A landscape with many peaks, sampled at points; each row gives a point and its height.
From any point a climber steps to the highest of the 2 points nearest to it. It stops when none of these is higher. Distance is the straight distance between rows; heights are no part of it.
q_35: [ 26 -48 -22  -8  38  47   4  29 -33 -23  41   7 -17  30  43 -24  -4  -2
  36 -48 -14   7]  (h 680)
q_608: [-13  30 -15 -34 -13  17 -31 -23  72  18  36 -22 -10   5  39 -35 -25 -58
   8  -2 -34 -32]  (h 825)
q_813: [ 11   7 -13  17 -12   5  15  14 -53 -47  20  55   6 -19 -54  40  28  56
  41 -15  -9  -1]  (h 86)
q_434: [ 17 -16  26  13 -38 -54  -8  31   5  15 -32 -13  10  -5 -17 -17   3   4
 -21  16  -6  60]  (h 598)
q_445: [ 20 -52  -2  -1   8  12  12  12 -38  -5 -56 -16 -22  64  69 -10  15 -10
 -54  -5  -1  23]  (h 503)
q_255: [  6  18  -3 -51 -44  -9 -30 -19  38   0   2  -5  -2 -42   6 -42 -11 -16
 -16  50   6 -18]  (h 764)
q_929: [ -7  30  -7 -53 -62  41 -34  -4  31  -9  24  12  27  14   9 -14   6 -19
  15  76   9  27]  (h 707)
q_295: [  6  30 -24 -28  -5  26 -23  -8  35  13  21   8  -5 -22  -1 -32 -29 -35
 -19  14  -2 -25]  (h 795)
q_986: [ -3   7 -11  17 -26   6  33 -34 -32 -38  12  38  22 -47 -70   5   7  54
  21  -5  -1 -18]  (h 67)
q_933: [-12  16   3 -25 -11 -29 -50  23  -3  29 -24 -27  24  -1  47  23  -5   2
 -42  -4  31  -2]  (h 609)
q_783: [ 13 -15   3 -69   1  38   3 -10  39  -6  13 -24  -3  59  -9 -16   8 -21
  -9   2 -41  36]  (h 788)
q_425: [-16  20 -22   3  25  11  -5   5  27   0  63   3  -3 -31  22 -13 -17 -30
  60   7  20 -21]  (h 749)
q_408: [  3  37 -11   4  31  -6  30 -10  -9  -2 -14  16 -27 -31 -41  -8  -6  26
  31  46  11 -11]  (h 171)
q_46: [ -2  -7   1  61  -6 -55  21 -16   8 -33 -28 -31  41 -59 -36 -13  14   2
  21  15 -21  -9]  (h 260)
q_341: [-11  11  15   7 -40 -17 -14  -7 -37  32 -10  -1  17 -20 -27  36 -10  33
 -45  10  40  -2]  (h 839)
q_37: [ -3  -5   4  49  -8 -69  25 -32  22 -32 -68   0  27 -69 -31  13  23  -4
 -16  13 -43  26]  (h 223)
q_834: [-12 -20  13  50  20 -64  -6  35  10  -2  24 -29  14 -11  19   0   5  -6
  28 -26 -14 -24]  (h 495)
q_726: [-41   8  11   9 -25  20  27 -25  20   2  54 -12  -9 -46  -3  -9 -15 -16
  84  21  42 -23]  (h 706)
q_224: [  5  16 -12 -88 -43  27 -37 -17  55   5 -10  -3  15  18   8 -16 -15 -18
  -9  34  -9  11]  (h 735)
q_550: [-39  33  24  38  -6  25  10  -4 -27  25  27  -2 -34  48  33  27   6 -21
   0  29  33 -37]  (h 345)
q_694: [  2  30  23  22 -32  24   9  -8 -10   6  33  47 -30   0 -27 -22 -15 -20
  19  58 -15  22]  (h 478)
q_527: [-12   1  19  62  20 -30  15 -25  35   3  32 -18   8  -4 -14 -18 -21 -32
   4 -41 -46 -44]  (h 759)
q_42: [  7 -30  14  27  46  -4  39  10  13 -15   8 -23   0  39 -12 -17  16 -17
  38  -7 -30  22]  (h 806)
q_529: [ 12  22  -4  13  17  -4  36   8 -12 -14  -9  20  -3 -18 -37 -30   5  -2
  24  81  12  43]  (h 193)
q_197: [  1 -39  -3 -20  -3  36  17 -21 -19   0  21  -4  10  33 -47  -8  -6  17
   2 -24 -11  11]  (h 784)
q_903: [-31  24   1 -30 -58  36  -7 -19  11   8  34  -7  35 -12  20 -15  -7  -9
  12  78  45 -14]  (h 674)
q_49: [ -7   5 -25   8 -17 -54 -17  -4  37  -9   8  -1   1 -94   6 -30 -31  -9
  24 -33   0 -49]  (h 614)
q_993: [  5 -35  12  -5 -14 -38  20 -30   4  11 -47  -8  37 -34 -63  19   9  12
 -17 -23 -26  33]  (h 712)
q_832: [ -2 -12  -8   7  34 -43  38 -15  24 -23 -27 -23   6   0 -38  -1  19  17
  41 -13 -43  19]  (h 720)
q_826: [ -9  15 -22  -6   3  13  57 -49 -12 -41  13  10  24 -55 -71  -3  -7  27
  56  12  21   5]  (h 53)
q_980: [-28  22  -2  22 -32 -12 -17 -29   0  16  31 -25  14 -53 -14 -30 -15  -6
  -3  25  34 -59]  (h 694)
q_403: [  4 -31   9   8  25 -32 -27  35  19  25   2 -18 -10  -5  27  11  -4 -10
  -2 -61 -18 -25]  (h 541)
q_994: [ -5   8 -31 -72  30  24 -21   4  20 -12   4 -18  32  59  33  13  23  -5
   1  21  35  32]  (h 714)
q_407: [-44  26   3   5   2  71  -5   9 -23   9  44   8 -16  43  71  20  13  -2
  33  24  37 -13]  (h 357)
q_845: [ 14 -13 -48 -16  35  65 -23   8 -20   0  15  11  -8  48  58  -4  -3 -21
 -19 -42  17 -37]  (h 610)
q_650: [  5 -34  11  26  35  -1   7 -34   4  27 -77 -15   9  -8 -16  61  -7   2
 -60 -65 -10  22]  (h 844)
q_370: [  8  45  23  39 -33  21  -4  35 -35   2  46  48 -40  22  -1  -3  -6  -2
  -5  45   0 -23]  (h 436)
q_206: [-10 -21  36 -46 -26  22   1 -12  20  18  25 -12   2  20 -18 -13  10   4
  15 -13 -25   4]  (h 836)
q_213: [ 23  -4  11 -21 -11 -41   2  23  36   5 -37 -11 -19  12 -21 -20 -10  -5
   7  22 -40  47]  (h 553)
q_516: [ 17  19  -5   6  -3  16 -44   3  -5  38 -18  35 -19 -30  -6  34 -20  15
 -49 -44  -5 -14]  (h 667)
q_482: [ -1 -10   5   2 -15 -53 -52  14  29  12   6 -11  28 -54  23 -12 -15 -12
   9 -56  -3 -22]  (h 579)
q_111: [ -7 -24 -15  10  57  17  37 -27 -41   1 -66   7 -30  47 -23  22  16   8
 -54 -50  -5   0]  (h 521)
q_661: [ 11  -1   5 -17  -2  23 -27  41 -16  -8  21  13 -10  28  40  -7  10  20
  11   6  -1   8]  (h 408)
q_931: [ 20   1  24  11 -28 -24 -27  37 -14  24 -50  29  -8  15 -13  14 -22  34
 -42  -9   7  58]  (h 660)
q_321: [  9 -53   6 -14  22  -8  32 -23   4  -7 -21 -12  30  21 -69  -2  24   4
  14 -25 -37  33]  (h 726)
q_914: [-17   8 -24 -13  14 -37   6 -12  27  13   5 -30  14 -56  -8 -28 -25 -17
  26   0  23 -51]  (h 647)
q_825: [-11  17 -12 -36  26  23  -2  37  -9  -5  44   2 -17  32  51   1   0   7
  51  30  26  -7]  (h 383)
q_969: [ 19  12 -13 -74 -10  23 -28   4  22  -9  -9  -4   1  60  11   1  22 -28
 -27  35  -9  39]  (h 752)
q_656: [  8  20  -6  22   7  12  21  -2 -25  -2 -17  49 -38 -12 -54  23 -15  31
  -7   2 -13 -24]  (h 149)
q_254: [  2  15  42  47 -18  -1  11  13 -18   4   9   8 -27  19  -5   3   4  -8
   0  15  -1 -42]  (h 388)
q_51: [ 15 -35 -10   1  36  34  30 -24 -70 -19 -21  10 -13  31  -3  -5   2  15
 -30 -49  -6   0]  (h 551)
q_183: [ -4 -36  17  13  -7  -6  27 -33 -15  27 -62  13 -25  13 -30  56   3  -1
 -62 -50 -45  -1]  (h 780)
q_663: [ -1 -16  -2  -7  12  -4 -48  44  -5   9 -26 -18  -3  37  71  27   4   1
 -53 -10  15 -25]  (h 568)
q_676: [ -3 -12  32  64 -20 -28   2 -36  13   6   2  -9  12 -21 -33   3   2  -2
 -13 -24 -43 -28]  (h 852)
q_299: [ 14  -6  31  25 -13   4  -3 -31   0  36 -12  25  -9  -7 -29  32 -26  -1
 -69 -48 -14 -18]  (h 716)
q_731: [ 14   9  16  -5 -29 -13   2  33  -1  10 -11  30 -43  14 -18 -16  11 -11
   1  51 -20  26]  (h 515)
q_99: [-21   9  33  64  -5 -36  15  13  22 -27  21  -8   3 -27  -8  -2  17  -1
  67 -11 -14 -17]  (h 438)
q_142: [  8  -7 -42 -68  46  84   2 -21   5 -20  30  16  -6  70  67  -1   7 -18
   1  -7  22 -13]  (h 632)
q_89: [  4 -39  24  21  21  40  33  -2 -16 -21  33 -21 -17  38  28 -18  24 -13
  19 -30  -2  -2]  (h 728)
q_976: [ -6  15  25  93  13 -35  48   6  -4 -35  17   2  16 -25 -37   6  49   2
  49  -4 -23  25]  (h 374)
q_383: [ 15   8 -14  -7   2 -15 -68  25  35  35 -21  26 -28 -51  21  22 -51 -10
 -38 -40  -1 -11]  (h 636)
q_43: [ 28 -10  -7   1  38  64   4   0 -55  -6  29  40 -27  40  29   0  -9  13
 -34 -48  12 -22]  (h 583)
q_782: [  1 -20   6 -10  22 -47  12 -35  18  25 -71 -40  24 -22 -14  22  -6   2
 -28 -35 -10   9]  (h 775)
q_135: [ -4 -52  13 -11  -2  11  13  25 -19 -18 -20 -27  -6  91  56   2  34   1
 -14  16   1  44]  (h 471)
q_59: [ 16  15  20  41 -40 -41  -6 -24  10  19 -12 -19  11 -39 -30 -19 -15 -15
 -40   7  -7 -17]  (h 753)
q_5: [-37  38 -16  24   8  -4 -32  27  39  28  64 -21  14 -21  56 -16 -12 -49
  35  34  12 -22]  (h 792)
q_287: [  7  18  -3  47  12 -42  23  -5   1 -19 -14 -15  23 -50 -38 -39  -3  -3
  -4  60  16  25]  (h 221)
q_259: [  9 -15 -34 -41  59  81  12  14 -17 -36  53  12 -21  38  41 -28   8 -12
  41 -19  12  16]  (h 654)
q_437: [ 15  13  -1  44  21  -8  28  34 -30 -57   6  43 -40 -28 -20  35   8  46
  44 -14 -27 -24]  (h 108)
q_881: [ 26 -39   3 -11  -7  -3 -21  48 -11 -17  -7  -8  -6  58  22 -27   8  18
 -11   3  -7  53]  (h 437)
q_207: [ 16  -8   8 -26 -10 -13  -9  25 -36  30 -57  15  -4  -6   6  57   1  53
 -52 -18  35  57]  (h 713)
q_539: [ -2  19  13  21 -36  -1 -18  -4 -19  31  24 -15  29 -17 -12 -22 -20  -1
 -26  33  31 -10]  (h 751)
q_571: [ -7  -5 -26 -78  -2 -29 -35  27  18  18   4 -45  24   8  24  18   3  16
  -4 -10  44  11]  (h 652)
q_86: [  9 -12 -40 -87   7  15 -30  25  -1  -4 -24  -8   9  28  43  15   5  12
 -21 -30  25  38]  (h 681)
q_925: [-23  36 -27 -25  20   7  25 -25 -25  24  31   9  12 -19  -7   3 -12  21
  15  47  73 -16]  (h 603)
q_600: [-28  25   3  10 -21  22 -22  -7  55  20  35 -22   8  15  43 -29   0 -45
  24  43 -19 -24]  (h 838)
q_82: [-16  15  10  75 -18 -46  17   1 -13 -68  -5  -1  49 -54 -41  15  49  17
  33 -10 -33  16]  (h 312)
q_264: [-18  48 -20 -61 -12  19   9 -45   5  11   3   3  17   4  20  -9   3   0
  10  82  54 -11]  (h 641)
q_58: [ 12 -35   0 -15  36 -23 -10  32   8   5 -47 -43 -25  38  77   4  11 -21
 -33 -19  -4  15]  (h 533)
q_867: [ 26   2  -1  41  23  23  21   3 -34 -47 -14  61 -52   7 -35  15   7  30
   7 -42 -37 -35]  (h 130)
q_606: [  7  -6   1 -10 -10 -29 -14   2 -33  34 -41  15  27 -43 -37  41 -26  44
 -31 -37  45  21]  (h 768)

Call two points neighbours if one is among the 2 nearest of the other. Go from one point of each pair to the other, from neighbour to neighbour, staying as high as possible. Name the lowest point that can't be avoided.
q_600 / q_650 => q_993
q_341 / q_600 => q_980
q_42 / q_321 => q_832
q_206 / q_600 => q_224
q_676 / q_341 => q_539

For each start below, name the point where the climber stops.
q_58 => q_206
q_550 => q_341
q_407 => q_206
q_51 => q_42
q_82 => q_341
q_925 => q_206
